A landscape with many valleys, sampled at points; each row gives a point and its height.
A ball rolls from a point to the lowest of its 5 nearest points, and stops where none of them is lower. Distance is the straight distance between rows; heights are no part of it.
dod height 342: [149  90 119 130 116 154  92 120 101 112  83 121 147  94 152 111 144 124
 148 143 123 100 107 106  97 107 136]
sitom height 608: [138  53 122 150  76 158 146 141 135 120 193 104 126 129  92 189  92 127
 111  95 147 133  85  88 153 178 125]
siz height 489: [122 146 149 102 126 153 134 135 142  95 133 126 112 120 117 131 119 114
 160 151 121 143 147 138 124 105 132]
lof height 268: [103 203 126 117 143  88 154 135 118 172 143 146 108 178  79 145 116 141
  71 110 106 126 174 203 129 152 140]
zam height 414: [165  89 115 133  75 119 116 156 143 129 151 113 155 152 145 158 111 109
 144  80 147 123  80  37 133 191 106]
rasuz height 459: [135 110 169 142 131 118 147 127 124 104 134 126 129 149  64 193  93 106
  71 106 122 154 204 176 142 146 123]
zuk height 264: [105 193 127 117 123 108 177 138 151 137 179 125 102 160 122 145 111 109
  94 116 126 159 178 181 137 167 131]
Tobu height 383: [139 192 137 105 135 114 140 128 141 113 129 127 121 140 154 102 132 118
 146 143 112 140 161 154 114 130 133]
ruf height 427: [207  90 135 146  98 123  93  99  94 127  97 133 129 125  87 123 118 133
 113 133 126 123 124 108 108 150 131]
rovod height 462: [146  58 125 145 103 135 157 135 134 162 177 103 130 115 131 156  95 149
 150 115 133 133  50  64 143 173  99]
Felu height 22: [151  79 103 132  89 110 121 160 125 135 123 113 136 111 202 123 127 129
 157  96 145 108  58  39 103 141 115]
pazu height 409: [220 112 146 135 118 107  84 102 116 128 106 108 156 143  93 147 114 113
 103 114 132 136 152 124 104 179 146]
paraz height 463: [138 165 161 119 144  92 137 116 136 134 140 139 121 159  90 152 103 134
  97 129 116 150 189 185 139 151 137]
dotov height 521: [122 204 132 107 149  85 121 128 117 117  71 157 137 133 147  70 163 136
 150 167 119 109 168 157 125 108 131]
fad height 294: [ 98 212  93  87 142 116 168 125 155 148 151  98  99 156 167  94 160 134
 136  96 126 122 142 152 119 112 151]
zis height 497: [151 131 138 120 126 123  93 121 115  91  90 126 145 119 145 107 142 105
 145 152 134 126 134 116  93 117 142]
vov height 472: [148 159 142 119 112 142 130 142 146 102 139 104 142 143 151 142 135  77
 143 119 137 164 154 111 103 157 140]
Zuz height 283: [ 72 194 137 109 152 107 171 152 146 155 156 146  93 149  81 143 116 152
  88 125 112 135 158 196 137 141 144]
Param height 229: [192  66 115 155  87  89 131 134 126 159 144 145 134 130 167 116 106 149
 142 101 142 132  47  50 130 183  91]
Repu height 515: [215 104 145 151 115 114 103 103 119 137 108 110 145 156  76 194 100 106
  85  90 147 150 156 127 128 172 124]
nele height 288: [ 62 186 137  92 156 128 172 136 171 131 172 127  97 131 123 121 129 124
 148 139 117 143 134 177 136  92 153]
mar height 135: [144  39 125 144 100 111 145 135 130 168 163 122 118 120 158 129  93 161
 170 134 141 135  41  69 143 154 106]
ponop height 295: [ 78 118 138 122 104 166 173 155 163  89 200  98 137 128 110 198  85  84
 129 110 130 168 144 120 145 171 124]
dode height 485: [156  55 122 138 142 148  90  94  76 148  84 144 133  92 123 101 132 160
 121 163 122  99  95 103 109 107 113]
Biv height 228: [ 93 172 127 121 109 145 182 162 161 118 195  99 135 167 174 191 117  66
 123  90 139 192 154 126 134 205 123]
Ped height 284: [ 90 160 152 105 136 153 150 140 170 107 168 113 108 128 114 147 111 102
 152 136 128 159 142 151 149 112 148]
seg height 482: [ 92 243  70 106 137 103 127 118 133 154  89 152 109 163 131  65 183 164
 124 120 130  68 142 161 130  99 140]
Godag height 491: [167  59 132 144  94 128 116 111 113 156 134 117 115 116 120 153  98 139
 139 112 139 118  64  78 126 162 108]
rafu height 441: [136 119 116 128 132 130  76 110 103 109  50 169 168 113 137  92 161 132
 133 176 108  93 155 126 119  96 121]
vomig height 53: [120 136 161 123 139 129 156 136 137 103 170 126 119 140  80 169  95  99
 109 134 128 159 170 182 132 145 143]
fiboz height 299: [ 87 195 127 123 146  98 174 138 132 146 156 126  99 161  96 144 110 126
  80 114 121 141 168 197 137 158 139]
vizuv height 358: [179  52 134 154  98 100 164 138 164 163 185 149 125 148 148 152  80 144
 132 102 133 156  55  29 168 198  66]
zalab height 433: [219  63 117 150  88  97 115 114 126 162 146 131 129 140 121 145  99 128
 113 105 150 135  85  61 143 211 107]
Bep height 650: [184  50 132 151 109 127 123  96 109 154 138 115 119 133  82 155  94 150
  90 122 146 128  97  99 141 164 124]
ture height 453: [114 141 126 108 110 142 142 159 142  87 136  87 138 129 177 133 155  83
 170 102 154 158 127  82 115 131 140]
lepep height 513: [116 130 131 112 122 158 140 159 152  85 152 103 122 111 168 127 148  96
 172 136 127 146 122 117 129 103 143]
Vavit height 525: [176 101 134 135 113 125  78  91  91 124  69 146 150 107 100 117 149 149
 131 165 105  95 128 111 101 115 128]
nopi height 629: [138  93 116 133  98 160 120 136 131 117 147  95 133 118 129 157 122 112
 156 127 147 125  79  86 128 149 148]
fepi height 446: [188  82 107 147 126 104  84  89  80 142  76 131 136 110 168 107 121 147
 121 138 138  93  76  82 100 135 131]
Bufo height 398: [136 117 115 136 120 125  83 119 104 103  84 113 163  88 171 100 167 108
 151 141 139 106 117  91  90  98 133]
nopod height 644: [101 140 145 120 146 140 110 132 144 111 108 168 138 105 115 103 143 123
 154 170 111 122 154 149 126  80 139]
ruleb height 505: [ 63 171 111 126 174 142 149 145 169 102 150 125 131 116 197  90 170 113
 179 117 129 137 125 160 128  45 141]
lafi height 448: [248  78 128 144 117  85  84  75  93 155  97 135 137 137 103 131 113 144
 101 115 147 105 121  96 109 174 128]
nuko height 627: [195 101 133 132  94 117  93 135 114 132 100 100 148 127 143 141 122 105
 134 115 155 124  93  87  97 174 149]
zuf height 419: [161  76 112 148 118 127  96 122  91 150  99 131 133 103 180 104 126 138
 136 132 144  96  69  80 108 134 125]
rer height 430: [ 82 215 106  97 170 117 156 128 161 133 140 132 110 131 174  86 156 133
 148 129 129 116 140 161 125  82 137]
Nes height 435: [153  75 112 131  74 131 121 150 138 155 174 125 133 153 137 164 103 125
 131  91 153 117  68  40 143 202 113]
Leke height 395: [ 62 232  87  99 151 112 124 132 148 161 107 149 111 152 117  83 182 157
 126 121 124  88 126 170 139  79 129]
zakab height 23: [ 31 219  97 111 182 114 137 136 148 139 127 164 111 146 132  77 192 166
 139 142 106 108 113 181 157  65 136]
koso height 609: [ 81 149 131 124 158 134 113 127 139  85 107 149 136  95 180  87 158 119
 158 153 115 123 140 159 128  62 135]
vep height 612: [132  48 124 132 121 153 142 107 111 156 145 124 102 102 116 128 115 161
 135 151 126 115  55 107 138 126 116]
Teli height 488: [147 138 140 123 100 134 116 142 134 105 150  90 162 162 129 184 121  67
 122  98 169 167 152 112 129 193 144]
pek height 533: [175 174 148 134 119  98 127 116 127 126 126 126 143 162 123 162 100  86
  86 105 136 167 192 161 114 181 132]
Meso height 296: [106 124 164 127 143 107 169 153 140 108 157 120 127 143  62 183  75 105
  80 113 117 156 186 190 142 139 130]
rinot height 201: [116 221 107 109 140  99 152 131 127 167 142 130 103 181 114 139 129 124
  80  97 118 121 169 181 126 157 132]
Kov height 71: [185 124 172 142 122 123 118 111 124 114 127 125 143 145  61 179  96 104
  82 113 115 147 191 158 128 153 130]
rebuf height 556: [152  42 139 165 116 111 164 130 139 166 198 129 120 138 113 155  84 151
 127 124 140 144  54  60 176 185  67]
tul height 506: [150 141 177 118 123 122 124 126 135 116 134 129 126 152  88 138 104 123
 108 139 128 149 183 153 116 139 137]
tuma height 287: [ 51 183 117 109 130 145 197 156 168 118 209  98  94 142 135 162 110 110
 143 100 116 170 137 160 154 142 128]
vovug height 581: [127 127 146 124 133 131 111 121 113 113  91 158 136 114  91  99 137 134
 141 180 106 109 164 143 123  89 137]
Dumor height 593: [169  92 108 126  78 124 108 137 123 122 120  99 138 123 132 141 133 102
 151 102 149 118  94  70 112 155 151]
pelik height 651: [114  60 127 129 112 193 146 141 137 125 173 102 120 109 109 170  98 140
 154 134 130 125  64 107 153 137 132]
sede height 336: [131 130 168 138 121 114 157 131 142 109 151 125 133 155  87 187  78 104
  84 110 130 169 185 170 135 170 116]
vabo height 631: [153  86 125 115 102 153 107 134 116 113 123 114 124 129 113 146 120 113
 142 126 139 128 104  98 123 138 137]
keka height 361: [ 64 188 136 102 167 133 131 147 159 135 134 159 111 135 104 103 130 148
 148 155 111 110 139 181 160  81 130]
fal height 564: [190  82 127 148  95 108 103 106  99 164 107 123 125 118 128 113 104 152
 115 136 135 116  70  89 104 170 113]
gaz height 330: [ 95 176 122 103 146 127 154 147 161  99 148  89 129 132 192 112 154 107
 177 114 146 151 135 132 119  99 135]
Reme height 329: [111 184 123 133 113 100 168 139 142 156 168 122 107 172 113 159 109 120
  85 100 123 151 186 193 115 172 134]
Dinu height 460: [118 113 132 133  97 177 123 165 151 100 163  94 143 136 124 182 108  85
 150 105 147 156 109  79 134 172 132]
taf height 192: [142 182 146 105 143 109 131 130 140 118 123 133 120 151 134 117 124 114
 127 141 130 159 181 152 104 142 142]
pedu height 458: [109  59  80 148 130 118  92 120  70 134  76 131 136  69 222  87 141 142
 132 107 160  77  89  75 108 110 140]
bogam height 509: [130  73 128 145  94 173 150 147 144  98 168 102 127 129  95 208 100  98
 120  97 142 143 122  90 150 183 134]
pupi height 516: [160  76 120 140 119 135 104 101  87 136 113 142 123 100 127 108 126 150
 137 159 127 109  75  90 102 127 121]
binik height 218: [ 73 165 127 136 110 155 188 163 164 109 208 101 116 165 150 190 102  82
 122 101 132 186 153 147 146 181 127]
Ruri height 510: [174 121 125 132 136 128  72  88  85 117  51 144 146 101 142  90 139 131
 140 159 121 103 132 105  99 118 126]
Kon height 490: [143 136 129 137 108 133 119 130 122  98 115  98 146 113 188 114 163 102
 180 121 143 126 110  92  94 109 150]
zopug height 285: [ 85 157 158 127 145 103 175 151 148 116 169 131 114 165  81 188  94 115
  86 108 119 152 178 201 143 147 130]
luzem height 519: [ 86 222 109 124 149  95 122 116 139 152  97 170 121 157 118  80 158 151
 133 153 123  98 153 173 137 114 118]
nek height 522: [ 86 151 112 129 169 120 113 130 122  86  88 133 146  88 210  81 178 117
 162 129 137 122 142 130 114  63 138]
moroz height 425: [ 72 203 123 108 163  98 127 144 144 140 120 174 115 143 110  85 170 157
 134 171 104 100 152 170 145  92 130]
Zot height 503: [110  60  84 146 125 123 129 153  79 154 103 123 144  64 239  99 142 150
 155 100 156  82  71  49 122  90 126]
zulo height 531: [153 118 132 121  95 145  99 148 128  98 129  97 139 140 145 144 134 102
 147 114 156 146 123  87 113 146 136]
Galiv height 517: [206  51 125 164 107  99 128 103 117 182 150 122 119 132 117 123  90 171
 106 125 143 128  61  79 135 176  99]
gope height 152: [115  80 104 150 152 160  88 111  81 128  55 161 144  71 159  75 156 142
 111 174 113  79 119 123 126  83 117]
zufak height 684: [181  80 145 149 118 144 130 110 116 125 140 106 138 130  69 176  89 131
  86 112 134 135 129 120 138 158 120]
ramod height 432: [127 137 136 130  88 149 129 157 161 100 166 108 158 159 137 203 129  61
 118  79 147 169 145 101 136 202 116]
Vel height 365: [ 96 222 113 102 120 115 175 134 164 137 174  90  99 168 161 150 131 107
 122  99 121 142 162 146 134 147 137]
sugeb height 422: [163 126 149 128 116 129 114 133 118 103 116 129 143 127  93 134 122 109
 124 149 119 139 153 139 111 135 141]
pevuk height 534: [106 105 113 123 112 154 108 163 126  98 120  99 149  91 193 130 163 112
 179 108 151 116  79  83 107  89 148]
Tisi height 363: [116  92 124 145 138 161  79 113  96 113  71 190 145  96 113 100 164 154
 138 194  94  94 156 136 156  73  87]
lebi height 253: [ 88  58 103 147 166 189 102 136 113 120  91 147 134  53 151 102 138 144
 135 146 103 119  88 124 138  50 130]
Fuzu height 373: [156 216 123 105 141 102 145 130 136 147 117 123 124 158 138 100 136 112
 114 120 121 139 174 168 117 154 139]
Bir height 431: [104  91  90 140 152 127  95 149  95 103  88 129 152  44 217 100 175 138
 154  96 168 107 125  82 121  80 155]
besag height 526: [199  48 127 166 112  98 153 107 137 170 173 129 120 136 116 167  81 162
 117 109 150 152  70  67 160 193  79]
fole height 297: [126  80  82 153 158 146  69 105  60 116  46 165 149  73 179  67 146 144
 126 141 136  94 113 103 117  92 122]
Pes height 551: [116 151 162 111 147 129 116 141 132 111 127 163 131 126  79 115 123 142
 151 176  97 131 159 167 144  94 138]
risik height 457: [183  55 153 166 120 126 109  86 100 167 109 131 119 116  96 129 106 176
 127 149 124 126  75  98 119 135 123]
maz height 632: [135  95 162 107 132 165 114 123 125 103 117 133 127 117  79 128 115 132
 131 145 116 132 131 145 126 106 126]
peke height 675: [ 65 156 126 121 178 143 118 142 160 117 126 155 134  93 156  84 157 144
 149 157 111 133 123 169 152  48 138]
Vefak height 366: [100  60  93 153 160 167  96 125  70 143  86 151 139  61 177  86 139 165
 128 140 125  94  75 106 132  72 110]
sovo height 602: [174  52 130 146 107 119 125 104 110 148 129 114 117 139  83 146  95 163
 114 136 131 118  78  99 135 153 117]
dami height 504: [ 75 224  71 103 162 117 135 123 147 144 102 133  99 156 144  75 184 159
 126 105 131  74 126 164 112  69 135]
bavaz height 303: [116  77 123 141 150 164  73 102  91 117  70 161 137  80 128  94 153 149
 143 173  96 100 122 122 128  67 117]
tetol height 408: [124 177 122 103 117 126 155 148 163 119 156  83 139 155 181 132 147  85
 155  92 145 172 150 107 113 135 140]
Tef height 351: [ 79  77 107 138 145 165  93 138  98 111  86 130 148  57 197  78 160 129
 151 133 132 109  99  96 125  67 140]
beda height 428: [150 199 137 103 134  90 118 109 122 125  96 129 134 152 153  84 151 118
 148 147 123 125 179 135 104 124 138]
sef height 657: [139  76 140 129 113 159 128 123 117 124 111 116 115 112 103 137 115 142
 142 146 125 116  82 116 141 115 147]
bani height 27: [181  67 148 140 119 133  99  88 104 148  85 138 114 130  56 129 111 159
 108 144 113 107 126 125 122 124 116]
nale height 396: [ 96  66 124 128 135 169 106 126 117 127 107 137 121  79 145 122 148 140
 148 160 110  87  75 111 126  76 129]
leli height 407: [ 76 198 111  91 156 126 158 130 164 115 158 101 115 135 198  82 172 129
 173  99 137 141 140 146 118  78 143]
keb height 664: [197  48 159 176 137  96 136  86 114 167 130 109 123 133  51 153  78 173
  73 124 144 142  95  97 163 159 107]
segi height 392: [158  77 108 151 123 112  66 101  68 122  60 133 143  82 186  87 146 143
 139 139 140  78 105  80  97 104 134]
sanaf height 563: [138  80 143 136 106 171 146 138 135 106 169 105 121 109  65 173 100 128
 112 119 121 143 135 110 138 149 126]
Zorab height 347: [168  78 125 145  70 112 111 137 122 159 144 123 138 147 142 151 105 126
 126 113 145 124  82  58 124 178 120]
vepa height 148: [126  88 119 122 118 161 111 127 110 117 100 124 138  89 153 118 159 127
 157 147 118 111 101 120 106  86 141]
lano height 322: [ 93 208 120 102 132 138 170 146 164 137 177 104  88 168 138 129 133 110
 120 115 126 147 154 165 140 135 127]
bazu height 478: [100  73  92 156 133 134 112 152 105 125  97 108 144  65 218 105 168 132
 160  90 162 109  83  63 120  76 154]
toz height 566: [ 93 220  98 116 166  95 123 110 133 132  77 158 129 149 177  58 181 147
 137 136 119 105 157 153 121  98 127]
fiku height 567: [124 145 181 105 146 130 116 138 138 105 116 170 141 133  55 125 111 141
 120 164 104 112 167 162 144  99 120]
vune height 486: [109 152 134 116 125 136 127 150 138  94 118 102 149 115 185 120 161 104
 171 126 152 146 122 104 104  94 148]
koba height 309: [107 103 125 139 153 159  79 123 102 105  73 158 157  66 156  78 169 129
 130 165 112 100 123 128 140  68 127]
mifev height 554: [167 148 164 129 132 117 108 106 117 122  90 155 142 135  91 109 144 125
 134 169 101 130 166 148 114 121 122]
mido height 439: [171  95 168 135 124 129 114 109 114 122 103 140 144 118  51 123 110 147
 116 149  94 112 160 129 146 108 120]
mudot height 137: [ 84 134 166 153 125 129 183 144 165  96 184 101 133 143 106 211  90  95
  92 105 125 167 165 172 137 183 117]
lezer height 575: [171 108 147 125 113 135  91 109 107 126  98 132 147 127 104 109 127 119
 124 163 114 122 138 127 107 130 130]
luko height 404: [103 119 138 139 142 130  86 138 108 113  78 212 154 100 106  85 171 165
 139 188  96  93 172 141 159  69  97]
Leti height 653: [104 184 163 127 146  80 127 144 121 131 124 175 127 156  64 117 127 156
 119 154 116 116 166 178 148 103 120]
vuk height 103: [ 69  58 101 129 158 199 115 152 127 107 121 126 125  63 164 107 135 147
 150 137 128 120  78 121 140  55 129]
pevel height 498: [156 172 157 119 129 112 138 117 137 140 134 133 134 152 111 151 112 106
  93 113 136 157 190 173 123 177 128]
nonoz height 370: [ 98 125 138 154 105 153 142 152 149  91 183 114 144 140 114 216 105  71
 128  97 141 176 144 106 141 189 121]
fisib height 128: [ 62 193 135  92 150 112 156 138 148 141 168 144  96 156  95 115 121 139
 125 139 116 138 142 183 140 103 157]
Zevif height 535: [100  49 120 146 125 157 128 130 108 137 138 133 112  92 146 119 124 159
 145 159 128 117  56 107 144  94 138]
ruga height 679: [197  73 149 167 130 131 126  98 111 130 129 105 139 142  53 187  89 144
  61 103 122 130 145 121 143 151 114]
Zisin height 429: [165  78 144 134 126 143 103 102 102 122 102 133 128 105  87 123 127 148
 127 158 102  98 125 115 122 109 129]
mazug height 391: [193 148 140 119 126 116  89  99 102 114  78 120 158 132 131 103 141 113
 131 158 123 134 172 130  97 144 139]
damun height 577: [ 71 201 110 114 171 109 135 129 144 131  96 168 130 127 167  69 171 142
 146 140 130 100 137 165 127  75 142]
vis height 83: [ 98 165 133 110 124 124 159 161 155 111 193 104 113 156 145 162 116  85
 127 120 130 162 172 138 137 174 130]
Nifek height 569: [ 53 219  73  93 161 122 151 120 163 141 147 127 104 137 171  65 186 151
 141  89 128  91 122 174 130  60 138]
Beros height 393: [145  62 135 157 149 151  95  88  78 157  78 163 135 100  76  87 130 185
 120 173 103 103  96 127 131  95  97]
Ral height 387: [126  65 105 141 103 159 124 143 122 140 143 103 125 102 156 132 122 139
 168 130 132 111  46  70 129 118 127]
gozep height 244: [125 172 127 126 113 118 166 146 149 121 171 106 130 161 150 177 123  74
 103  97 150 185 176 141 122 198 118]
batur height 438: [105 154 170 112 136 132 143 144 144 108 148 142 117 117  77 141 112 117
 131 149 116 137 156 167 142 102 148]
Nad height 487: [ 69 201  86  99 152 141 163 134 170 133 169 101  96 144 186  82 187 133
 153  96 135 120 108 159 134  61 139]
kuv height 399: [116 182 146 104 127 122 138 135 149 102 146 129 118 141 144 117 132 105
 150 133 125 158 157 147 118 124 130]
kases height 585: [137 135 177 131 148 101 137 129 129 113 132 140 127 151  52 157  72 133
  76 136 102 136 191 182 141 114 129]
zut height 196: [100 216 118 103 136  98 149 144 142 164 141 140  97 169 104 113 121 134
 107 120 124 127 165 186 126 139 132]
nem height 240: [108 222 107 106 148 111 146 131 147 145 126 141 110 151 139  87 141 134
 124 134 123 121 151 168 117 120 147]
gok height 495: [148  28 149 157 133 112 164 115 119 166 180 129 115 125 117 137  78 179
 134 146 143 145  41  76 157 163  95]
led height 527: [112 245  95 109 147  92 124 107 127 159  88 156 125 165 132  73 166 151
 127 132 119  99 160 161 118 127 130]
nez height 552: [149  79 137 125 106 161 126 134 134 113 150 102 124 119  97 160 112 115
 126 134 130 127 122 105 121 158 138]
dosi height 633: [180  41 142 186 124 103 159  97 136 163 173 117 119 130  77 158  82 167
 100 120 142 140  72  70 165 163  97]
Nuvoz height 452: [154  89 128 138 121 133  88 104 101 115  76 143 145  94 122 115 138 131
 137 155 117 103 120 117 106 109 121]
ridek height 616: [107 157 121 126 165 110  95 116 127  98  67 173 157  93 175  76 160 128
 139 161 115 112 166 148 117  64 120]
fumu height 394: [153 206 125 113 118 103 157 128 139 155 152 110 111 179 151 158 121  91
  90  85 133 162 185 168 112 179 139]
rasev height 594: [ 56 137 132 111 147 157 134 141 178  98 148 143 122 108 161 114 154 121
 175 144 129 139 124 160 133  68 139]
segas height 592: [150  59 143 131 123 172 112 114 101 141 121 119 124 105  90 124 117 160
 135 159 122 110  80 112 124  96 117]
dofez height 405: [ 94 214 111  94 124 139 175 152 166 119 177  76 119 146 178 135 148 103
 156  78 138 166 142 122 133 134 139]
Bemi height 493: [132 194 126 104 148 118 144 130 159 116 120 112 116 140 170  79 159 107
 153 143 126 136 153 138 112 107 131]
kuved height 369: [130  85 114 137 138 157  91 108  99 121  90 144 132  86 146 105 140 143
 146 157 122 103  99 109 110  87 121]
zal height 461: [ 98 148 155 134 148 122  97 136 126 114 101 192 146 124  71  94 152 167
 136 189  98 101 176 161 158  72 112]
suvo height 179: [119 244  87  94 127  95 163 127 137 166 126 119  91 174 141  95 140 123
 107 103 123 102 149 171 109 141 148]
beru height 327: [110 220 152  96 139  90 128 116 125 146 118 147 118 162 104 100 127 144
 118 138 123 131 166 171 127 135 128]
fada height 111: [ 92 123 153 100 128 170 148 145 157  90 170 112 120 102 119 160 105 104
 151 135 124 150 127 152 144 108 151]
nuva height 290: [100  62 103 153 158 172  75 114  75 143  53 188 143  74 126  90 150 168
 116 186 103  85 131 129 151  79  85]
raziv height 540: [114 183 133 110 158 112 122 116 128 112 117 143 132 127 156  72 149 121
 160 148 116 132 160 159 123  97 131]
Tadus height 538: [ 61 196  98  95 159 137 158 143 176 115 183 122 106 124 153  89 158 128
 158 113 133 129 105 182 145  49 136]
punu height 547: [170 152 145 126 106 119 123 134 135 111 134 107 149 147 131 157 122  84
 115 108 151 164 172 119 119 193 130]
kulu height 492: [117 188 149 111 141 112 116 135 139 128 107 156 128 136 118  83 138 127
 136 157 114 130 161 166 131 109 131]
tuluz height 668: [149  46 140 139 114 156 143 125 120 153 157 109 118 123  84 147  95 169
 113 133 132 132  77  91 137 158 120]
Suf height 481: [121  49 126 156 157 144 117 111  89 158 123 149 116  87 133 104 116 173
 132 155 121 110  49 108 129 110 109]
nabod height 258: [ 91  59  92 132 148 186  97 136 110 131  96 130 131  58 189  95 147 144
 142 119 128 102  68 123 132  57 127]
Bize height 456: [ 90 177 138 148 152  78 190 130 130 170 134 125 119 197  73 178  97 147
  35  87 110 126 185 226 129 164 116]
dumaf height 529: [124  62 128 136  99 174 126 128 120 135 142 112 118 104 130 139 112 138
 156 136 125 128  70  94 134 114 128]
rol height 450: [172 112 170 132 128 137 127 116 116 105 119 132 145 137  47 163 102 135
  91 122 114 143 180 162 138 132 119]
lumet height 143: [184  63 110 151  93  81 141 132 154 159 157 142 131 133 196 127 102 133
 155 101 137 137  67  17 132 187  66]
zat height 362: [117  99 151 114  98 171 135 149 146  92 152 101 125 116 107 172 114 116
 145 143 133 143 118 119 136 119 140]
disaz height 357: [209  75 132 154 121 121  92  77  90 151  76 143 136 121  89 119 115 158
 103 135 127 103 117 110 117 147 119]
Fesi height 465: [147 119 117 111  94 145 117 164 148  99 149  96 163 155 142 178 128  84
 155  87 158 141  95  62 134 198 131]
teb height 514: [186  58 117 160  87 105 130 127 122 159 162 120 123 149 103 176  99 135
 101  87 150 131  84  71 153 200 108]
Lovor height 660: [122  92 151 136 153 158  99 122 109 115 103 163 140  97  93 104 138 139
 134 172  92 104 138 147 127  78 129]
Mig height 416: [ 94 148 128 116 152 141 142 156 157  89 130  97 135 105 206  94 183 113
 178 106 144 139 134 117 110  65 148]
lopa height 530: [ 52 219 108 121 153 107 135 148 133 166 105 172 126 160  57 105 176 199
 117 166 129  92 140 182 161  96 128]
femo height 190: [ 83 175 132  89 144 135 166 146 164 110 174 104  99 136 157 120 139  99
 157 130 128 157 128 139 142 115 147]
Kezi height 628: [144 114 165 121 128 144 123 120 147  98 146 116 133 122  84 165 108 108
 123 128 118 158 158 133 128 145 133]
tazu height 344: [140  60  94 155 112 144  99 136 102 142 104 117 127  90 172 111 140 122
 151 130 138  98  71  83 115 109 126]
Sovi height 610: [163  99 136 140  95 137 120 125 136 111 143 110 145 145  94 185 105  95
 110 113 142 143 125 111 134 171 133]
beso height 568: [118 153 139 107 141 132 118 143 139  92 116 130 135 116 161 109 157 105
 160 146 130 144 133 136 103  95 147]
nabob height 338: [132  42  98 157 135 136 126 124  96 156 118 122 111  87 188 105 110 163
 147 141 134 113  46  76 127 107 110]
nisor height 424: [141 211 114  88 129 102 163 134 146 135 149  98 123 174 157 117 135  93
 140 105 130 148 172 151 107 152 150]
filak height 423: [189  83 118 145  73 109 111 133 123 144 134 115 156 152 118 171 111 100
 109  82 160 129 103  69 125 196 123]
pegig height 573: [236  50 138 165 145  82 126  72 103 183 113 124 139 149  72 158  91 168
  67 119 141 127 110 102 159 176  99]
bolig height 180: [137  50  96 140 103 111 130 142 117 157 126 124 119 108 201 106 121 147
 159 105 137 100  47  58 117 121 110]
nak height 214: [ 57 232 116 108 143 113 152 128 136 169 135 153 106 176  62 126 143 152
  91 125 122 117 155 189 142 112 139]
kupo height 528: [169  82 120 149 113 124  79  99  77 131  67 141 124  96 120  90 138 148
 117 160 116 100  99 100 107 114 125]
peleb height 251: [128 226 100 118 117  98 151 127 126 190 125 120  99 185 121 150 135 117
  55  72 126 118 190 189 110 176 141]
menug height 397: [126 178 147 141 146  84 163 123 138 149 134 131 118 181 104 176 105 118
  60 103 118 152 188 198 121 172 124]
Gelot height 470: [154 163 145 139 130  84 155 131 138 132 142 129 133 175 132 193 109  95
  76  90 136 171 210 176 119 198 119]
Fufe height 507: [173 117 130 135  85 129 106 137 125 115 136 101 154 156 125 174 120  74
 119  97 156 153 145  99 118 202 141]
Pize height 57: [ 82 235  95 101 141 112 150 129 146 164 140 133  97 160 112 105 141 138
 108 109 120 107 147 176 123 129 146]
kanev height 630: [ 87 117 141 123 135 159 124 136 147  97 124 142 132  93 124 123 132 119
 157 163 116 131 133 151 135  75 136]
Gama height 426: [ 67 213 105  81 141 118 155 134 173 152 157 124  96 149 137  87 165 134
 130 123 137 121 129 164 140  82 142]
Migo height 417: [120  87 141 150 103 155 149 138 142  91 170 100 129 124  89 217 103  95
 109 102 135 161 150 129 145 180 136]
Dip height 343: [107 174 155 113 152 105 162 139 136 124 139 145 130 150  81 148 102 124
 105 126 113 160 183 177 141 142 120]
Gif height 331: [124 103 163 144 121 141 154 134 143  90 169 113 130 139  83 205  77  91
  99 110 116 160 166 169 138 157 124]
Sisu height 301: [129  75 118 154 146 142  79  95  66 133  33 179 143 102 111  81 144 164
 113 182 103  92 125 126 129 105  98]
garu height 96: [186 143 150 130 111 121 109 114 119 112 101 125 145 142 106 144 124  97
 120 141 120 146 162 124 106 153 142]
rav height 243: [ 76 172 127 123 110 130 196 151 149 127 199 107 104 171 132 174 109 104
 108  92 122 165 166 184 132 175 128]
gupu height 624: [ 85 206  84 111 164 106 156 114 149 124 117 121 123 124 198  62 191 149
 148  90 133 103 154 149 102  63 144]

Where does a ball stop that starts at each point below?
Nad | Pize
keb | bani
nopi | Felu
zal | gope
koso | femo
vep | Felu
gupu | Pize
